Points, in no order, along strands that fork and pass close to each other.
In the rows, 128 means zero.
Points whose rows are less than 92.3 apart are linked; no others are. Some points are linked to none.
J_834: [138 192 105 151 129 115 153 148  95  83 160 160  51  98 150  86 156 134
 168 126]
J_919: [124 166 139 107 119 154  95 122 100 149 130 123  96 162 151 117 134 132
 181 155]
J_10: [107 139 118 125 174 121  85 135 128 183 165 116  83 150 111 101  99 115
  93  98]
J_117: [135 163 146  70  92 136 133 127 126 170 134  84 166 161 176 131  89 138
 118 139]
J_769: [108  59 107 140 131 121 125 124 125 140  80 127 117 139  68 152 117 134
 125 114]
J_862: [119 124 155  94 112  87 132 101 101 135  55 103 147 158  82 133  78 156
 142 111]
J_448: [160 148  94 159 122 173  97  91  97  91 112 164  84 127 137  79 159 141
 126  99]
J_286: [147 191 103  89 112 120 130 121 145 115 134 140 181 169 199 140 133 143
 136 151]
J_355: [ 93 108 124 121 140  73 191 136 160 101 120 129 163  99 129 173 126 133
 126 119]
J_658: [140  85  88 156 144 171  93 109 144 126 181 159 120 134 167 115 190 106
  73 106]
J_282: [140  89 104 158 163 149 107 119 155 141 198 141 119 107 133 116 166  97
  79 113]
J_177: [132  40 117 161 123 147  75 110 114 140  69 134 125 143  62 144 135 130
 122 111]
J_206: [150 239 142 124 156 114 170 133 160 119 169 139 142 120 186 120 113 134
 148 167]
J_127: [ 99 124 169  64  98 120 135 177 112 181 140  84 127 110 108 167  84 124
 155 130]
J_548: [139 112 108  52  80 108 136 117 100 129 120 109 162 166 153 140 111 148
 104 114]
J_730: [133 219 134 140 156 119 175 121 138  95 174 147 113  98 173 102 146 121
 146 146]
J_599: [110  62  90  87  88  93 167 124 125  76 143 134 190 176 163 141 159 140
  88 113]
J_668: [134  93 146 155  90 178 110 130  80 107 107 160  70 100  89 105 161 125
 174 127]
J_421: [ 97 144 128 173 164  78 159 125 127 124  71 155 116 113  76 107  99 124
 145 112]
J_213: [110  67  91 139 136 112 136 141 150 121 146 135 166 120 132 176 164 119
  91 134]
J_809: [142 133 140 166 141 116 167 137 131 105  94 156 141  94  90 146 122 145
 151 156]
J_585: [136 106 129 145 122 115 177 168 149 102 103 153 175  93 106 174 143 143
 166 156]
J_174: [ 99  98 114 125 137  85 136 115 183 125 122  85 162 137 127 154 130 125
  42 104]
J_369: [117 164 115  95 126 133 112 152  85 156 154 133  82 143 155 133 135 144
 183 136]
J_596: [136  93  98 159 132 121 137 136 101  99 107 170 113 116  95 153 173 151
 154 136]
J_215: [126 101 135 139 141 174 106 141 147 172 177 119  76  85  97  94 121  81
 102 101]
J_455: [118  47 110 123 128 168  74 142 116 180 164 132  98 146 111 154 166 113
 119 121]
J_11: [150 130 113  86  88 127 124 101 121 107  90 135 195 167 155 126 120 154
 104 124]
J_8: [151  80 141 157  88 204 114 147 115 121 128 151 102  86 104 122 162 100
 159 137]
J_906: [ 83 122 110 138 187 103 117 146 128 159 168 136  56 129 108 101 132 122
 104 110]
J_514: [137  67 120 124  98 118 174 173 150 118 113 140 196  86 113 192 130 116
 133 141]
J_93: [108 125 136 149 155  83 130 130 100 140  63 146 109 140  67 108  88 138
 147 106]
J_758: [186 141 123 185 127 172  94  91 154  86 109 154  97  97  97  69 132  90
  89  77]
J_377: [ 94  89 201  85 116 123  82 136  80 126  87  99  91 150 117 129 101 156
 188 157]
J_549: [147 180 157 103  97 123 105 101 121 135  86 111 150 160 143 135  89 156
 140 152]
J_72: [116 158 123  58 113 126 136 139 131 172 167  83 131 152 162 141  78 131
 110 124]
J_71: [115 143 199  91 113 144 112 160 125 164 132 105 117 126 114 143  84 119
 164 166]
J_534: [131  59 181 139 114 196  75 118 101 145 108 136 119 117  89 133 134 118
 146 144]
J_413: [109  90 109  64  89  77 186 194 107 109 160 106 164 130 163 156 154 152
 141 121]
J_163: [165 192 110 152 105 154 164 139 126  88 157 135  68  97 169 102 159 122
 173 152]
J_515: [119 100  98  52  91  96 176 159  89 114 133 105 163 156 154 149 135 150
 127 130]
J_405: [127 170 101 105 169 109 103 109 128 139 158 131 112 147 174 119 125 142
 121 116]
J_957: [171 158 146 147  81 219  92  83 148 127 100 104 131 133 180  72 149  73
 146 162]
J_335: [121 219 142  97 153  96 165 135 162 141 182 123 148 114 183 132  91 145
 121 136]
J_200: [126 135 166  95 113 129 113 125 144 165 117 100 162 126 107 140  76 122
 106 113]
J_393: [168 188 127 150 131 154  97  92 123 124 102 146 126 155 150  99 117 149
 132 133]
J_162: [ 98  92 128 192 181 133 152 136 160 114 144 148 101  94  82 110 157  84
  90 101]
J_582: [137 146 143 137 109 150 154 214 101 139 172 128 103  91 144 133 172 127
 199 152]
J_472: [154 143 129 154 165 117 104  86 160 106 124 156 165 135 130 116 138 137
  81 110]
J_379: [135 135 159 111 138 153  84 124 137 182 142 103 130 133 108 115  90 111
 120 127]
J_94: [143 191 161 163 170 138 161 138 164 129 160 147 116  56 116  81 102  97
 115 122]
J_241: [118  61 129  96  87 117 152 177 126 137 110 104 172 110 107 181 123 128
 139 132]
J_277: [144 163 123  92 118  87 170  97 159 103 108 106 201 127 153 136  95 162
  79 116]
J_643: [132  76  95 102 106 103 138 122 152 102 125 128 188 146 159 161 138 134
  85 132]
J_695: [163 111 106 130 104 158 108 153  91 113 136 168 141 139 148 149 157 137
 154 145]
J_292: [135 138 171  97 113 106 118 119 128 149  78  94 155 144  85 115  61 140
 104 102]
J_555: [ 87  62 111 146 159 114 141 164 165 156 133 103 121 114  81 166 112 112
  98 123]
J_962: [121 173 187 117 118 154 132 141 119 175 148 113 103 117 123 109  93 120
 171 161]
J_498: [124 117 128 159 161 164 121 125 163 155 199 122  88  82 121  97 142  77
  78 105]
J_142: [160 152 157 131 108 225  56  98 135 148 108  99 143 164 181  80 141  85
 123 134]
J_437: [129 177 166 124 127 159 117 137 111 155 142 101  89 145 162 109 119 116
 192 193]
J_370: [114 163 110 129 150 115 140 150  85 122 155 148  61 125 129 109 141 141
 173 127]
J_16: [ 98  66  81 157 165  90 142 141 114  97 113 152 106 140 111 161 183 156
 143 118]
J_882: [117 117 126  89 117 140 124 187 118 172 186 125 140 125 146 170 140 114
 145 143]
J_970: [120  75  91 108 129  91 107 108 117 114 106 131 131 166 128 154 145 162
 113 107]
J_201: [134  83 103 127 120 182  80 137 104 142 142 158 129 143 146 139 169 112
 130 133]
J_459: [130 181 146 172 156 117 169 115 142  93 130 160  99  53 112  72 111 107
 128 109]
J_598: [132 121 118 186 169 128 123  80 153  85 161 151 101  97 120  82 170  96
  83  84]
J_586: [100 118  75 106 155  87  92  96 129 120 157 121 123 189 178 136 165 159
  78 101]
J_517: [118 104 114 154 153  84 163 107 141 105 102 142 179 125 105 172 132 134
 123 111]
J_897: [160 167 182 150  80 142 126 116 132 128 103  99 172 136 153 128  98 129
 182 215]
J_3: [169 134 116 169 109 179 113  92 133  83 115 163 115 100 123  80 151 123
 108 101]
J_80: [127  84 175 131 110 151 100 120 102 140  75 135 124 128  73 137 115 132
 163 147]
J_501: [108 133 146  71  90 122  78 132  64 134 101 107  88 186 158 156 135 166
 192 142]
J_648: [101  55  92 129 122  96 146 124 140 114  87 106 145 156  94 161 133 139
  88 109]
J_981: [153 179 136 159  86 167 133 125 123 116 132 134  81  96 139  82 124 108
 165 156]
J_968: [175 165 115 141  98 194 114 110 127 124 117 136 128 149 185  93 155 107
 148 167]
J_467: [112 183 131  66 134  96 156 140 134 150 173 111 145 122 166 157 104 146
 113 131]
J_754: [156 147 143  96 100 102 173 122 147 111  93 110 199 119 125 147  84 147
 101 140]
J_790: [146 152 162 161 118 133 141 132 129 129  86 142 135 108  92 116 100 141
 163 173]
J_545: [114 122 139 126 139  78 101 107 104 137  59 122 111 162  65 108  86 149
 122  86]
J_619: [168 183 110 144 122 157 127 110 118  94 123 157 127 146 189 105 158 142
 152 154]
J_532: [149 155 197 115 122 180  74 118 128 164 115  92 146 143 127 100  85 111
 131 135]
J_256: [113  67 113 155 141 166  95 141 128 165 160 130  85 109  86 109 152  97
 111 111]
J_321: [103  86 122 162 175 130 133 146 177 155 151 124 125  96  90 122 126  94
  95 100]
J_349: [100 141  95 126 167  85 106 105 137 141 163 109 110 158 150 138 125 144
  75 102]
J_751: [ 85  95  98 136 187  78 137 145 113 146 158 138  70 128  97 134 139 126
 131 113]
J_237: [153 157 120 185 169 128 112  71 154  83 148 156 144 126 134  99 171 118
  76  94]
J_182: [104  79  96 110 144  87 105 153  85 151 142 131  72 145 108 151 149 151
 145 118]
J_608: [148 162 104  99 110 110 128 108 134  94 102 153 193 177 188 132 126 156
 109 135]
J_89: [125 135 135  92 146 145  78 133 139 204 161  96 110 149 124 121  96 103
 103  98]
J_607: [154 138 114 163 106 163 115 114  85  95 103 174  58 123 112 103 155 141
 149 124]
J_106: [148 129 109 130 133 131 132 145  95  95 116 172 131 124 128 148 166 169
 159 145]
J_679: [104 135 144  69 116 121 120 186 108 184 169  94 106 125 144 164 113 115
 175 140]
J_785: [ 87 135 139 168 156  59 172  78 162  88  87 118 169 128 120 160 130 132
 104 103]
J_308: [137  81 158 162 131 151  85  95  94 128  52 139 120 144  61 119 128 133
 143 121]
J_543: [ 88 135 135 118 154  64 183 144 135 134  79  90 126 121  78 144  55 139
 122 108]
J_890: [151 198 133 170 141 133 161  92 138  71 157 172 126  89 163 100 156 134
 126 133]
J_105: [133 182 159 186 169 108 159  95 151  77 142 166 125  86 115  91 147 121
 121 115]
J_712: [108 122 113 105 150 114 136 172 139 158 209 138 125 117 171 167 150 112
 133 135]
J_740: [ 88  42  93 143 148 116 142 160 160 126 148 112 120 118 103 184 161 112
 110 134]
J_734: [128 127  98 107 152 137 114 138 134 154 175 147 125 133 161 133 139 128
 112 120]
J_720: [ 74  61  90 168 166  86 154 138 138 108 128 127 112 127  91 182 162 133
 122 122]
J_705: [109  95  58  99 125  77 106 104 114 107 129 129 126 189 156 148 149 166
  84 106]
J_941: [ 90 139 129 115 151  72 194 139 153 121 112 119 149 104 100 145  95 140
 124 116]
J_594: [102  58 119  82  90 117 134 173 107 167 146  91 134 130 112 182 137 119
 131 121]
J_307: [160 188 150 159 108 194 134 119 143 131 149 109 105 107 146  74 112  91
 135 148]
J_188: [103 112 116 196 160 120 141 105 149  85 143 163  76  75 100  79 166  94
  99  78]
J_884: [156 132 178 139 112 216  70 100 130 150 108 106 143 138 137  90 107  94
 126 131]
J_392: [ 67  63  80 110 130  57 178 148 120  99 139  91 112 156 138 168 173 156
 115 118]
J_5: [148 158 148  92  75 120 148 173 138 123 135 111 186 131 166 155 105 135
 163 184]
J_220: [151 190 123  78  97 140 134 120 147 143 119  99 191 162 189 119  93 137
 124 146]
J_629: [174 163 123 146 149 134  98  87 134 106  89 144 158 151 125  98 125 144
 101 111]
J_463: [143 157 163 106  79 115 149 117 125 123  82  94 183 134 119 149  82 151
 130 152]
J_495: [116 150 124 118 134  63 160  77 155  91  94 123 185 137 141 139 115 144
  88  99]
J_412: [164 176 156 159 130 179 136 136 161 135 164 127 124  77 115  71  96  91
 114 108]
J_470: [170 163 181 154  89 162 149 131 152 125 113 117 151 107 110 111  93 120
 170 204]
J_551: [110  61  99 100 106 119 102 169  87 151 135 119 106 144 116 176 158 136
 149 128]
J_723: [169 204 158 139 105 127 121 104 142 136  99 116 166 159 151 107  90 150
 158 189]
J_920: [157  71 152 142 100 227  87 121 113 137 137 129 118 114 120 112 142  88
 132 127]
J_453: [ 77 125 113 171 192  69 170 127 112 111  99 158  97 111  85 123 118 137
 143 108]

A fork is a point with three links, a tip a point with one. Leave the first point through the second and follow the links. Name the first fork or tip that comes.
J_730 / J_206: J_413
J_393 / J_619: J_379
J_586 / J_705: J_758
J_16 / J_596: J_658
J_723 / J_549: J_543
J_200 / J_292: J_453
J_282 / J_498: J_740

Follow the links from the first point to the second, and from the first to the third. Name the last point that the two ways share.
J_957 / J_292 / J_751: J_379
J_619 / J_470 / J_292: J_379
J_596 / J_142 / J_599: J_740
J_599 / J_658 / J_10: J_740
